Each row is a point on a tangle of strands that fork, close into loops and nearly touch. The rows are in no order.
Two points are linked if the straight distance between their rows is under 89.1. Some points are linked to none.
j_309: [ -7  -1  -8   0 -31 -26  -9   9  12 -28  12   9 -20  22 -11   2  -1   0
  -8  29  -9   6  15  11  17 -13  -6  -3  25 -20  25 -11   4 -23   1   0
 -52  -4   4   0 -12 -25 -19 -12  20  11  22  -3 -16  -7  -5]
j_28: [  8 -32   3   0 -19   4   3  28 -24  30  25 -15  28  24   1   4 -20 -31
 -19 -38   3  14  11  18 -18  -3 -29   6   5   6   1  -9 -11  -8   2  20
  -3 -24   4 -13   5   3  27  -7   4  21  16  33 -20  11 -20]
j_541: [-14   3 -24  -8  27  -4  -4  17  -5 -24  -4 -21  -4  -2  22  27 -12 -10
   0  14 -18   0  13  39 -11   5 -10 -19  19  15 -34  10 -16   8  10 -16
   8  -2 -27  15   8   4 -25   2 -35 -44 -19 -18   8  -1  30]
j_69: [-21  29 -12 -10  14 -22  -3  -7  27 -28   9  18 -14 -34  16   7  -3 -12
   5 -15  -7   5  19  28 -25  18   0 -14  30  -4  -6   0 -13 -23   7 -23
  -9   9 -34  17 -12  -5 -11   6   4  -2   0  -4  20 -20 -18]
j_58: [ -8  45  -3   7 -29  25  12 -31  15  19  12  17 -10 -11  -6 -25  22  35
 -14   8  12  -5 -27  11  55 -11  24 -16  10 -23   2 -23   9 -29   3  18
   8  15  -7  16  -2 -21   9  26   6  46  28 -10  19   0   7]
j_290: [  8 -11  19  29 -16  13  20  11 -26  42 -22  -6  20  12 -43 -15   5  -9
   3  -1  28   3 -21 -19   9   4 -10  15 -24   0  17 -12  12  27   8  23
  26 -13  24 -23   2   0  19   6   8  17  -9  13  -6  21  -3]
j_822: [  3  14  11  22 -11  18  -8 -14  20  25  15   1 -10 -16  -7 -23   1  -8
  -8 -38  -5   5 -10 -16 -24  -3  20 -13 -24   4   7 -14  -3  -7 -20  12
   9   9 -12   8 -15  -3  35 -25  15  17  17   5   1 -15 -12]
j_592: [  2 -22  23  -1 -22   6   5   7 -24  30 -17 -13  11  17 -47 -25  12   6
  -7  27  19  -4 -19 -14  38 -22  -8  15 -23   2  17 -27  14  19  14  20
   4 -17  27 -22  22  -8  13   2  19  10  -7   8  -5  19   5]
j_500: [  0  27   7  19   7  -8  31  -5   0   1 -26 -13 -14 -17 -16 -10  -5  -8
   2   7  11  12   8  14 -10   9  -6  -3  28   7  -3  23   4  -4  14   4
  42  28   4   2 -18   0   4  -4 -20  -8 -10 -16 -11 -27 -10]
j_62: [  9 -19   9  -9   3  -5  43  18 -14 -23  -5  19  23  34 -47   0   6  -4
 -19  29  13  12  23  20  -6   2 -29  11   4  12 -20   3  13  33   3 -16
  -6  -2  -6 -12 -19  -7 -18  -2  -7 -13 -18  15 -13  15  16]
j_188: [ 20 -11  14  11  10  -7  12   9 -21  18 -16   3  26   8  -9   7 -15 -33
   7 -20  17   4   1   2 -20  11 -20  16 -12   8   2  14  -4  16   0   3
  15 -13  15 -24  -5  16  11   1 -15 -17 -16  16 -16   5  -2]
j_310: [-22 -18 -14  -6  -6 -10   0  23  10  -9   3 -34 -10  21   1  14 -11 -15
   0  16 -15   3  11  27   1  -9  -4 -19  31  14 -24  -1 -17  -6   6   5
 -16  -6 -12  -4   4  -1 -10 -15 -11 -26  -8   8 -12 -11   7]
j_852: [ -4  11  -7  -1 -25 -14  -6  -8  14 -45  24  39  -5  13  -6   2  10  17
  -8  32   1   2  21   5   6  -7   3  -1  34 -27  26 -11   8 -15  -1 -10
 -50   0   3  13 -14 -24 -26  11  20  24  13   3   0   3   0]
j_196: [ 15   5   4  13   1   6 -10 -23  -8  16 -35   4   3 -12   8  -2   8  24
  20  19  13 -16 -29 -38  28   1  12  12 -19 -18  25  12   5   1   3   5
  10   5  29 -14  16   0   9  22  -8   7   1 -10  15  12  -7]
j_99: [-23   8  -2  13 -23   6 -16 -36  -4  10   6 -15 -24  -2 -19 -23  -5  18
 -14 -11   9  -6 -11  16  53 -12  22 -11 -10 -14  13 -35  -6 -30  23  15
 -22 -18   9  -9  -2 -26  23  13  13  55  25   1   1  -2 -11]
j_328: [ -8   4 -20   8 -10 -24  12  11 -19   9 -17  -5 -13  10  -4  15 -17 -23
  -2  -1   0  16  11  17  10   5  -9  13  19 -10   6   6   0 -23   5  20
  -2   3  12 -21  -7 -11  14  -7 -19  16  28  -3 -27  -2 -23]
j_542: [ 15  20   5  41  23  21  11 -10  13  30 -15 -12 -19 -31   1 -14  -4 -14
  11 -32  -7   3 -29 -20 -23  16  10 -10 -23  10  -1   6 -10  12 -15   7
  34  17  -9   2 -15  11  19 -17 -11 -26  -7 -13  15 -23 -16]
j_562: [  5  -6 -15 -21  21 -14 -13 -24  -2 -14  12  34  21  -3  36  16 -18 -27
 -16 -36 -27  11  27  -2 -30  19  -7  34 -22   4  31  27   5 -17   0 -46
 -32  -3   8  -7  -7  32  -4  -3  29  11   2  10 -21  17 -19]
j_214: [-17 -16  18  -8   8 -12   6  25  13 -14 -18 -39   3  22 -16  14  -8 -25
   4  27 -13   5  10  23   5  -1 -14 -12  30  19 -10   3  -5  14  12  -3
  -7   7   2  -9  12   3 -22 -27  -3 -42 -15  21 -19 -11  23]
j_556: [ 13  26   9  39  25  26  12 -10  14  30 -24 -12   0 -19 -19 -18  -4 -10
  25  -8   9  -1 -47 -32 -20  11   6  -1 -23   2  15  10  12  28  -8  20
  36  18   1   2   1   9  23  -7  -6 -15  -9 -10   8 -15  -2]
j_884: [ 15  39  10  38  10  17  31 -21   9  29 -30   5  -1 -15 -18 -20   4  -7
   9   5  20  17 -29 -22  -9  13   9  -2  -6 -13  14   7  13   2  -6  19
  45  29  -2   0 -17  -4  16 -15  -8  12   6  -9   2 -20  -7]
j_403: [-13  25  -3   6  17  17  -4  10  25   2   5 -22 -28 -39  20  -8   8  19
   9 -25  -1  -1  -8  21 -17  -2   4 -24   6   8 -34   1 -19  -7   9  11
  50  16 -27  43   4  -3   0   8 -18  -3 -12 -28  28 -30   4]
j_678: [ 20  27 -10 -12  28  -3  -7 -31   4 -11 -20  14  -7 -30   7   6   5  24
  29  30   1 -11  -1 -23   0  10   2   9  -7  -8  14  27  17  -2   8 -31
  14  20   2  13   7   9 -24  17 -22 -15 -19 -21   7  -6   5]
j_352: [-23 -10 -16 -20   1 -17 -53  -7  -6 -38  15   6  -9  -6  51  25   3  15
  -2  12 -21 -24   4 -16   4  -7  20   2  17 -18  15  -2  -9 -22 -13  -6
 -50 -29  -9   9  15  -2 -12   8  22  -1   8 -18  13  10  -1]
j_56: [-14   7   2   6 -26   2  -1 -15   1  20  -4 -16 -20   8 -25 -21   4  12
  -6  10   7  -1   2  11  41 -11  11  -8   2   0   9 -25  -7 -20  22  17
   3  -5   5  -2 -10 -24  12   0   3  26  20  -8 -15 -13 -10]
j_210: [  3 -11   2  22  -9 -20 -10   1 -29  28 -37   2   7  11   0  11 -24 -21
  14  -8   3   9  -4 -26  10  -6 -10  42 -22 -17  45   7  16  -6   0   3
 -18  -5  37 -45  14   5   6  -6  -8  14  12   6 -26  16 -20]
j_543: [ 12   7 -12  -8  13  -6 -33 -23 -17 -15 -29  -1 -10 -17  23  19   0  22
  31  27  -5 -23  -2 -31  15   2   8  12   0 -10  11  17  -2  -4  -3 -11
  -3  -5   7  -1  16  10 -17  19 -23 -18  -9 -23  10   6   6]
j_421: [ 11 -21 -18  21 -10  32  27  15 -29  24   2  -7  15   3   4   8  21  14
 -11 -26  17 -12 -23   1  22  10   5  16 -21 -22 -35  -4  -6  14  -8  32
  32 -20  13 -11   5   5  24  50 -26  19   0   4   5  25   3]
j_169: [ -4 -49  10 -10 -20 -10 -17  22 -19  13   6 -29   8  34   0  12 -16  -8
 -10  11 -10  -1  -1  -4  19 -29  -7  -1  -1  16  -1  -7 -10   0  -3  12
 -37 -23  23 -27  21  -4   8 -13   9  -5   9  23 -25  16   2]
j_388: [  4 -17  11 -21  -1  -8  15  15   8 -25  12  31  14  20 -30  -8   4   5
 -13  17   0   7  34   7  -8  -4 -19   8   2   7 -12  -4  13  14  -2 -33
 -15  10  -9   0 -12  -8 -17 -15  12   0  -2  28  -2  14   2]
j_851: [  1  13 -21   1   4 -18  18  -3  -9   2 -11  27   9   0  -1  15 -22 -25
  -4 -13   1  25  32  18 -12  14 -18  20   8 -17  16  14   9 -19   0  -8
  -5   7   2 -20 -26  -3   8   4 -13  22  16   4 -22   2 -24]
j_614: [  2  31   5  23  -9  -9   9 -26   0  23 -39 -15 -23 -13 -13 -19  -4   2
  12   8  10  11 -17 -19  23   4   9   5  -1 -10  24   4   2 -24  11  12
  13  22  25  -7  -6 -14   3   1  -5  20  25 -14 -14 -17 -14]
j_94: [-21 -22 -27  -6  12  -5   4  32  -2 -22  21 -31   4  16  14  29 -14 -14
  -6   9 -19  -4  13  39  -5  -5  -9 -28  32  16 -45  -5 -17  10  -4   7
  -5 -14 -24  13  16   1 -14   1 -25 -31 -17  -3   7   0  22]
j_348: [-11 -22  17 -17  11  -7  22  35   5 -23  -6 -13  16  27 -24   0   7 -20
  -8  20   0   6  21  29  -8  -1 -25  -9  11  20 -22  -1   3  33   8  -9
  -4  10  -3  -2  -4  -3 -20 -15   2 -37 -22  25  -7   4  28]
j_727: [-18   6   8 -13  32   0   7  19  21 -24 -18 -13  -2  -6   2  11 -10 -12
  -3   2 -14   3  23  49 -16  15 -16 -11   4  25 -31  -2 -14  20  18 -39
  15  17 -29  11   8   4 -35  -3 -15 -38 -22  -6  11 -15  35]
j_624: [ -6  19  -1   1  18 -20  22   3  -2 -12 -26  -1  -1  -8 -15  -2 -12 -24
  11   7   6  17  25  19 -16   9 -11   5  17  12   0  14  -5  -3   7 -16
  11  28  -5  -3 -23   8  -6 -11 -14 -20  -9   3 -22 -20  -7]
j_477: [ 16  -6  33  10  13  18  10  25   7  24   0   2  15  -6 -22 -21   5 -27
  11 -35   8   5 -17 -10 -42   7  -2  -3 -30  26  -6  -7   6  35 -13  10
  24   1  -9  -2   5  14   9 -29  18 -21 -24  15  11  -6   2]
j_325: [ -2 -22   6 -30  30   5  -5  20   7  -3   2   5  23   3  13   6   4 -10
   4 -18  -5  -7   9  12 -22   8 -10   1 -22  14 -26   2 -12  24  -5 -23
  11 -11 -14   8  10  17 -16   4  -5 -31 -27  11  16  10  24]
j_898: [-12 -10 -17 -26   7 -15 -27  -4   1 -25  11  12   7  -4  37  24  -1  -4
  -3  -2  -8  -9  22  -8 -12   2   7  15   2  -2   1   6  -4 -18 -11 -18
 -28 -19   1  -2   2  12  -6  -2  15  -1   3   1   3  13  -7]
j_434: [-17  -2 -45  12   2 -25 -12   5 -12 -10  13 -48 -31  -7  29  30 -22   3
 -10  26 -22  -5 -20  30  10  -7   4 -37  51   2 -20   8 -21 -14  12  19
 -26 -12 -15   8  14  -8   3   6 -24  -8   3 -22 -14 -17 -13]
j_533: [-12  26 -10  26  -9  -9  28  -7   0   4  -3 -26 -27 -10 -11   0   0  -1
  -6  14   6  14  15  24   3   7  -5  -8  42  -2 -11   5  -1 -26  18  20
  29  20   0  14 -18 -11  13  12 -20   6  11 -19 -12 -27 -18]
j_5: [ -5 -30   0 -30   4 -16  -4  30 -15   4  16 -11  23  28  13  26 -28 -37
 -14  -8 -21  12  10  23 -10  -3 -22  -1  16  15 -14  11  -4  -4 -13  -3
 -26 -16   3 -23  14   7   1 -22  -3 -18   9  37 -26  10  -3]
j_838: [  5  -3   1   7 -21  -3  35  22  -5 -10   3   9   6  35 -40   2  18   0
 -15  35  18   7  24  15  14  -4 -18  -1  21  -6  -8 -12  13  18  10  11
  13   7   7  -3 -12 -15  -8   3  -6   1  -4   4  -8   4   6]
j_251: [  7   2   4  -8   9  -6 -13 -17   6   0   5  20  20   1  28   7 -12 -16
  -9 -34 -15   1  15 -21 -29   8  10  21 -24   5  23  15   9  -5 -10 -29
 -11   9   7  -7  -7  21   2 -26  35  12   3  14 -11   9 -23]
j_406: [ 10  26   0 -14   3  11  -6 -23   0 -21   0  36  -5 -17  15  -3  27  44
  20  28   3 -16  -4 -28  14  -2  20   2  -2 -15  11   8  19   6  -6 -18
   0  22  -1  21   8  -4 -20  15 -10   3   2 -15  23   7   7]
j_839: [ -2  34 -15   0 -23  -3 -26 -24   8 -22   4  -3 -36 -24  23   9   7  36
  10  25 -11  -1  -4  -2  22  -7  12 -20  43  -7  -4   8  -8 -21  17   8
 -13   1   2  25   0 -18 -22  20 -12  -6   3 -35  10  -3   6]
j_114: [ -1  -3  -7  15 -12 -24   5  -3 -34  10 -36   2  -9  11  -3  21 -21 -15
  11  22   6   4  -6  -9  18   7 -12  25   5 -18  24  11  10 -17   7  12
 -11  10  30 -36   8  -1  -1   2 -20   9  19 -10 -27   7 -21]
j_764: [-11  29 -13  -1  11 -18   9 -12  15 -10  -1  22 -14 -17  -4  -1  -4 -15
   2 -13   6  20  25  13 -15  24   0   2  17 -14  15   8   2 -26  -5 -19
  -6  16 -11   6 -29  -6   5  -1  -4  19  19   3  -3 -13 -28]
j_630: [ 14 -48 -10 -30   2  10 -11  24 -29   2  31   7  33  17  21  20  -3   7
 -14  -4  -4 -18   1 -14  -2  -4 -11  16 -15   2 -20   9  -6  14 -16  13
  -4 -34   9  -9  20  11   6  26  -8   3   6   9   4  39   6]
j_796: [ 12 -20  17   0 -22  -1  10  17  -4 -19 -10  -3   7  27 -37 -13  14  12
  -2  47  10  -3   7  -6  32 -20  -1  -2  13   0   6 -14  11  20   7  10
   3  -2  11  -4   6  -6 -12  -1  10 -11 -11  -6  -7   8  18]
j_782: [  7   2  -6  -8  32  -4  19   5 -18  -2 -31   2  24   0 -17   1   6 -13
  16  15  13   5  -2  -2  -7  14 -15  13   1  10   1  30  10  21  12  -8
  25   1   0  -3   7  11  -8  15 -20 -37 -37  -3  -1  -8  13]
j_162: [  7  10  27   5 -14  21  17  -2  10  21   2  20   2   5 -35 -26   6   7
  10   4  17  -1 -27 -21  -9   1  16   4 -35   2   1 -23  19  15 -17  26
  28   6 -17  -4   0  -1  18 -29  21  24   2   9   5   1   7]
j_425: [ -1 -29 -10   4 -33  10 -13   5 -14  11  16  -2  -4  14  -5  -2   1  25
 -18  10   6 -15  -6  -2  45 -15   9   8 -13 -16  -3 -25  -3 -15   0   9
 -15 -22  14 -18   9 -16  18  23   5  31  19  -3   2  24   1]
j_849: [ 23 -19  -5  19   6  32   9  18  -3  32  10  -5  12  -4   6 -11  21   3
 -10 -50  12  -7 -23  -5 -11   9  11  -2 -38  -6 -24   4 -11  23 -15  23
  34 -22   1  -2  -2  14  25  26 -28   6  -7   4  13  14   5]
j_412: [ -6  -1   8  -8  17  11  17  28  20  -4   4 -17 -16  -8  -6 -19  22   5
  -1 -15  10   7  -2  22 -18  -6  -3 -23  -3   9 -46 -10 -15  14   2   8
  51  16 -31  28   8   1  -9   4 -11 -11 -20 -13  21 -21  16]
j_137: [  8   4   1 -18  38   7   6   9   9   0 -21  10  17  -9  -7  -7   1 -11
  20   0  -2  -4  -8   4 -24  16 -11   6 -31  12 -10  15   7  34   1 -26
  26   7 -15   3  14  18 -20   1  -9 -36 -39  -3  17  -9  19]
j_570: [  5   4  25 -21   4   2  13   8  22 -12   1  20   2   3 -29 -16  12  15
   8  20  12  -3  13   0 -17   0  -5  -3 -14  15  -8 -14  16  18  -1 -14
   6  22 -16   7   1  -3 -11 -28  22  -5  -9  15   5  -2   5]
j_966: [ 15 -19   5 -17  11  -8   6   4  -4 -28 -11  18  19  11 -17   5   6   6
   8  48  -2  -6   7  -8   7  -8 -16  11  -5  -2  15   8  20  23   1 -25
 -16  -2   2   1   7   3 -33   6  -5 -34 -26   3   0   9  15]
j_775: [ 11 -15  22  18   8  22  32  27   0  25   7  -3  10   3 -27 -31  16 -17
  -7 -31  17   9 -10   6 -27   2  -2  -8 -12  13 -25  -5  -6  22 -15  17
  45  -3  -8   2 -12   5  19 -15  -3  -5 -20   3   1  -8   5]
j_106: [ -7 -17  -1  -5  13  10  27  36  -8 -13   3 -33  -6  10  -3 -10  25  -4
 -15   2  17   3   8  33 -10  -4 -10  -9  16  14 -49   1  -5  19  10  11
  38  -4 -16  16   5   8  -4   8 -19 -25 -26 -13   3 -16  24]
j_583: [  1  35  10  -6 -12   2   6 -16  19  -1   4  13 -24 -10 -20 -17  22  26
  11  18   8  -1   1  -4  13  -2  13 -18  11  -5   0  -6   3 -16   9   3
  12  25  -7  22  -7 -14  -5  -1   1   8  11 -15   4 -11  -2]
j_35: [ 16  -6  11  38   3  33  26   8  -8  38   1 -13   2  -6 -16 -26  13 -10
  -8 -43  14   8 -34  -9  -9   9   7  -7 -26   3 -17 -10 -13  33 -11  30
  35  -3   0  -6 -12   6  34   4 -15  -1  -2  -2   9  -3   1]
j_237: [-10  41  -9  10  13  -7   2 -36  23   0  23  37   2 -33  43   5   7  -7
 -10 -43  -9  14  -3 -14 -33  26  21  -1   1 -21  24  10   7 -23 -22  -9
  -9  -1 -19   8 -23   4  14  -3  25  31  14   8  21  -7 -26]
j_853: [  4  14  -7   4   1  -9   4 -18  14 -48   4  43  -9  10 -23  -4   6  27
   1  33  -3  -1  19   3  -3   0   0   0  22  -5  21  -2  16   1   4 -35
 -43  20  -2  18 -22 -13 -35   3   5  -3  -2   0  -5  -1   4]
j_625: [ 16 -35  -2 -28  -2   4  -3  19 -18 -13   3  15  31  17  -3  10   2   2
   0  24   4  -8  18 -13   7  -8 -12  10 -11   0  -7   7   4  13  -7 -12
 -13 -22  10 -15  16   1  -6   2  -5 -12 -13  15   2  29  15]
j_278: [  3  11   4 -24  13   8 -37  -6  20 -13   2   0 -23 -17  46  -3  20  40
  22 -12  -8 -24 -23 -27 -15 -17  36  -4 -41   0 -12  -4   9  17 -12  -5
  11  13 -24  35  24  11  -8  -2  11   6  -6 -10  44   0  22]
j_505: [  9  -5 -37 -12  19 -12 -11 -15 -11   4  16  27  24  -5  42  33 -29 -37
  -9 -46 -21  18  13   0 -34  27  -8  20 -13 -10  13  29   3 -21 -11 -14
 -20 -22   2 -14  -7  27  11  17  -2  10  11   2 -15   6 -17]
j_805: [-16  16   0   1  24 -16  13  -3  11 -37 -21 -11  -8  -1 -13  10  -9 -15
  -1  19 -12   7  26  42 -11  15 -17  -1  25  23 -13  15  -4   9  20 -41
   5  32 -15   4  -9   3 -35 -11  -7 -41 -16   1  -6 -23  12]
j_225: [-10   0  -7 -10 -20  -1 -45 -17   9 -21  11 -18 -44 -13  27  -1  15  43
  10  21 -16 -23 -17 -10  32 -24  19 -20  21   0  -1 -10 -20 -13  12   8
 -27  -6  -1  27  12  -5 -19  19   1 -10   2 -33  16  -9  18]
j_381: [ 24  -7  21   3  12   6   4   8  -6  19 -13  15  33  -2 -20 -11  -2 -22
  15 -13  17   0  -7 -22 -27  10 -10  11 -32   9  14   8   9  27  -8  -1
  16  -3  10 -14   6  13  11 -16   5 -14 -23  20  -3  10  -1]
j_653: [ -3  36  -4  23  -6  17   8 -29  35  20  36  22  -6 -24  22 -13   1  -6
 -14 -43  -4  13 -21 -14 -26  12  22 -10 -16 -13  20  -3   7  -8 -30  13
   0   4 -27  11 -22 -15  36 -18  24  38  26   7  20  -6 -23]
j_274: [-11  13   1 -21  -4  -4 -31 -20  10 -23   9  26 -14  -8  33   1  25  44
  11  10  -1 -21   6 -24   6  -2  32   1  -2 -13  12   2   7  -8 -10 -14
 -18   8  -7  27   9   1 -13   1  17   9   3  -6  27   4  -7]
j_840: [ -3  -6 -20 -21  20  -5  -4  -3  -7  -1  11  19  18  -7  23  24 -20 -22
   1 -26  -8   8  18  11 -20  16  -6   2   0   4  -5  15 -10  -7 -15 -18
  -2 -17  -3  -6  -6  11   6  13  -8  -2  -3  10  -2   3 -13]
j_553: [ -8 -30   0 -29  20   2 -23  25   1   0  17 -26  27  15  30  28 -11 -12
  -3 -30 -19  -8   8  13 -17   5  -9  -7  -6  24 -31   0 -15  15 -12 -11
  -8 -23  -3  -8  19  16  -6   4  -5 -33  -8  17   1  18  19]
j_972: [  0  26   0   3   8  -4  -9 -34  17  -3  22  29   6 -12  39   2   2  -9
 -10 -42 -18  13   2 -30 -38  12  29  11 -24 -14  36  12   6 -14 -20 -17
 -19   6   3   0 -17  13  16 -25  41  34  15   5   3   9 -31]
j_985: [ 12  17  27 -17  -1  17  21 -11  18 -12   6  41  -3   0 -24 -25  22  29
  10  19  16  -3 -13 -14 -14  -3  13   6 -22   0  -8 -21  37  14 -15  -1
  11  32 -20  10  -3  -5   5 -23  17  26   4  14  11  -1   8]
j_320: [ -1   1  -7  -8   2  -8 -50 -10  -1 -10 -16 -40 -26 -17  29  15   3  31
  23  25 -15 -19 -11 -22  21 -14   8  -4   9   4  -4   9 -14 -11   7   0
 -14  -1  -3  10  15   9 -23   6  -9 -24  -2 -29   5   1  17]
j_642: [  4 -18  -9  -9  13  -3  29  21 -24   0 -11   6  16   9  -6  13   3 -13
   0   3   9   1  15  13  -4   8 -12   2   7  10 -20  14  -1  18  -1   0
  21  -8   1  -7  -7   9   2   9 -27 -16 -16   1  -2   4   6]
j_253: [ -9  60  -7   1 -14  12   6 -34  13  18  11  11 -27 -31   8 -14  15  27
   3   1   9   1 -13  -1  23   1  14 -18  28 -10   7   0   4 -32   5  12
  14  23  -7  26 -12 -19   4  15  -2  27  27 -16   8 -21 -12]
j_25: [-11 -45   8 -28  -1   3 -19  28 -14  12  17 -36  22  21  15  20 -22 -18
 -11 -18 -18  -6   2   4   0 -16 -16  -1   6  18 -21 -10 -18   5 -11   5
 -29 -29  15 -20  27  12   3 -15   8 -16   3  38 -12  20   5]
j_893: [ 19 -25  20   1  11  -8 -18 -11 -12  10   4   2  33   9  31  11 -16 -30
   3 -36 -17   5  11 -33 -32   0  -1  23 -37   9  34  27   6   1  -6 -16
 -19  -5  28 -18   9  36  -8 -22  34  -3   0  20 -19  15 -15]
j_489: [ 12 -18   5  -5  -2 -13   3  22 -16  21   1  -8  25  20   1  18 -29 -46
  -3 -44  -2  18  16  10 -20   5 -29   8   5  17  -3  14  -8  -1   0   1
 -11  -8  13 -20  -3  15  16 -16  -4  -1   7  28 -24   4 -11]
j_89: [ -9  16   3   9 -27  24 -13 -39  -4  13  16   4 -21  -7 -12 -29   7  46
 -15  -3  12 -11 -26  14  78 -18  32 -12 -13 -17   4 -35  -1 -30  10  12
 -18   3   5  -3   9 -30  20  32  20  50  26  -5  24   4   6]
j_710: [  7  37  14   0 -17   4  21 -18   9   0   0  34 -10   2 -23 -22  16  29
  -2  25  18   1   0  -7  27  -3  11   2   9 -17  22 -20  19 -12   6   0
   7  29   2   8 -15 -22  -3  -3  12  28  25   0   5   0  -8]
j_384: [-14 -41   1 -17 -23  -9 -29  19   5  -9  11 -23 -12  28   8   8  -9   2
  -1  30 -15  -9   4  -3  25 -26   3  -5   8   5   0 -19 -17  -6  -4   4
 -46 -20  13 -14  11 -11  -7 -23  14 -14   3   3 -14   5   5]
j_443: [ 17 -43  -3  12 -22  22  -2  13 -27  35  39  -7  30  15   9   1 -17 -12
 -24 -40   2  -7  -8 -13  -8   2 -19   8 -20   0  -4  -6  -9  -4  -5  19
  -3 -27  18 -13   5   3  27  21  10  32  22  28  -5  28 -10]
j_68: [  2 -20  16   5 -24   2  -3  -2  -2   1 -21 -18  -5  17 -41 -20  16  20
   6  53  10  -9 -18 -16  46 -31  -2   1 -10  -1  21 -25   7   7  23  19
 -15 -13  18  -7  23 -11   2   5  20  -5 -11 -11   0   2  14]
j_908: [ 11 -54 -12  -4  -5  18 -23   5 -16  24  41   0  31   2  25  16 -13   0
 -16 -32  -3 -22 -14 -12  -5  -3  -6   6 -19   3 -14   8  -6   9 -17  14
  -4 -38  14  -4  13  20  31  24   3  21  10  13  12  36  -3]
j_338: [  3  11  13  27   5   5 -21  -6  19  20  -3 -19 -18 -17   3 -13  -9 -15
   7 -43 -12   0 -20 -22 -21   0  16  -8 -25  17   4  -5 -20   8 -21  -1
   9  14  -4  -1  -7  21  18 -27  10 -15  -2  -2   8 -23  -4]
j_105: [ -6 -24  -5   0 -39  -4 -26   5   7 -27  18 -14 -20  34  -7   0  -1  12
  -8  40 -13  -4  -6  10  35 -24   4 -20  21  -6  10 -24  -9 -20   8  14
 -47 -29  10   4   1 -30 -12  -8  18   7   9 -14 -14 -11  20]
j_734: [  3  -5 -33 -11  11  -6   5   4 -13 -21  17  20   5  -8  14  30   8   4
  -4  14  -7  -4   4  17   7   6  -2   2  17 -14 -24   9  -5   2  -8   2
   3 -22 -15   9   0  -2  -3  36 -33  -3   1 -22  10   8   1]
j_475: [  9 -21  13  16  -8 -21 -20  -4 -21  23 -16 -12  15   5  11   6 -19 -37
  12 -32 -11  11  -1 -32 -16  -6 -10  34 -32  -3  43   9  12  -1   0   1
 -29  -9  35 -32   8  20   3 -22  16   5   5  18 -30  14 -24]
j_200: [-13  26  -4   0  21  -1  -6   8  32  -7   4  -2 -12 -30  23   0 -12  -9
   8 -31  -3   4  15  29 -29  13  -2 -17  18  10 -19   0 -25 -13   1 -16
  27  10 -33  30  -6   7   0  -1  -6 -13 -14 -13  24 -29  -1]
j_470: [ 12  -7   9 -10   7  -6  -7  -5  10 -53  -4  36  13  18 -13  -4  10  28
   5  47  -5 -17  16 -16  12 -12  -2   8   0 -14  26  -5  26  12  -2 -39
 -40  11   7   8   1  -3 -46  -8   9 -10 -14   3  -4   7  13]
j_423: [-23 -13  -4 -20 -14  -5 -66 -11   0 -31   8 -16 -31  -6  51  12  17  47
   0  14 -16 -34 -13 -23  24 -23  31  -3  16 -13  15 -12 -14 -18   3  -6
 -41 -20   0  18   9   0 -19   8  25 -10   6 -27  20   3  20]
j_926: [-21  37 -18  -2  -4 -12  -5 -12  24 -28  19   2 -28 -35  12   6   2  14
   6  10  -2   4  13  23  -4   3   2 -25  43  -4 -10  10 -15 -19  11  -3
   2   8 -16  38  -9 -14 -26  18  -5  -7  -1 -19  20 -15  -3]
j_152: [-24  16  -9  19 -22  -8  19 -10  -5  16  -8 -39 -32  -3 -18 -14 -11   1
  -8   6   7   8   5  25  23  -7   1 -15  22   0  -3 -16  -8 -30  31  27
  13   3   5  -2 -11 -25  21   6 -14  21  21 -17 -21 -27  -7]
j_846: [  2  36   7  45  -9  12  35 -24   0  34 -35 -30 -12 -18 -25 -23   3   4
 -11   3  16   8 -24   0  20   8   5  -3   9  -9   3   7   6 -15  16  21
  45  26  19  -2 -18  -8  13   9 -13  20   9 -22  -7 -16  -6]
j_495: [ 13   0  31  21 -16  18  12   4  -1  48   4   2  18   9 -33 -28  -2  -5
  -7 -20  17   9  -9 -13  -6   3  -5   4 -31   1  11 -25  10   6  -2  23
  29   2   2 -19 -11 -10  29 -22  11  30   3  19 -11   5 -12]

A piece is two or more points that can be reached from each other along the links. Count, over all rows, the pieces, the separate loops (a circle has one, a figure eight two, a Y none), the forks (points with three links) and the tips (points with one).
pieces => 3
loops => 4
forks => 7
tips => 5

How many points has the smallest loop of links through each point below? Write 0 if it is on no loop.
j_5 => 9
j_839 => 18
j_105 => 16
j_592 => 11

A tip is a point with one link. Name the tips that can be reached along the links from each point below, in the order of the rows.
j_849 => j_421
j_68 => j_710
j_251 => j_614, j_106, j_274
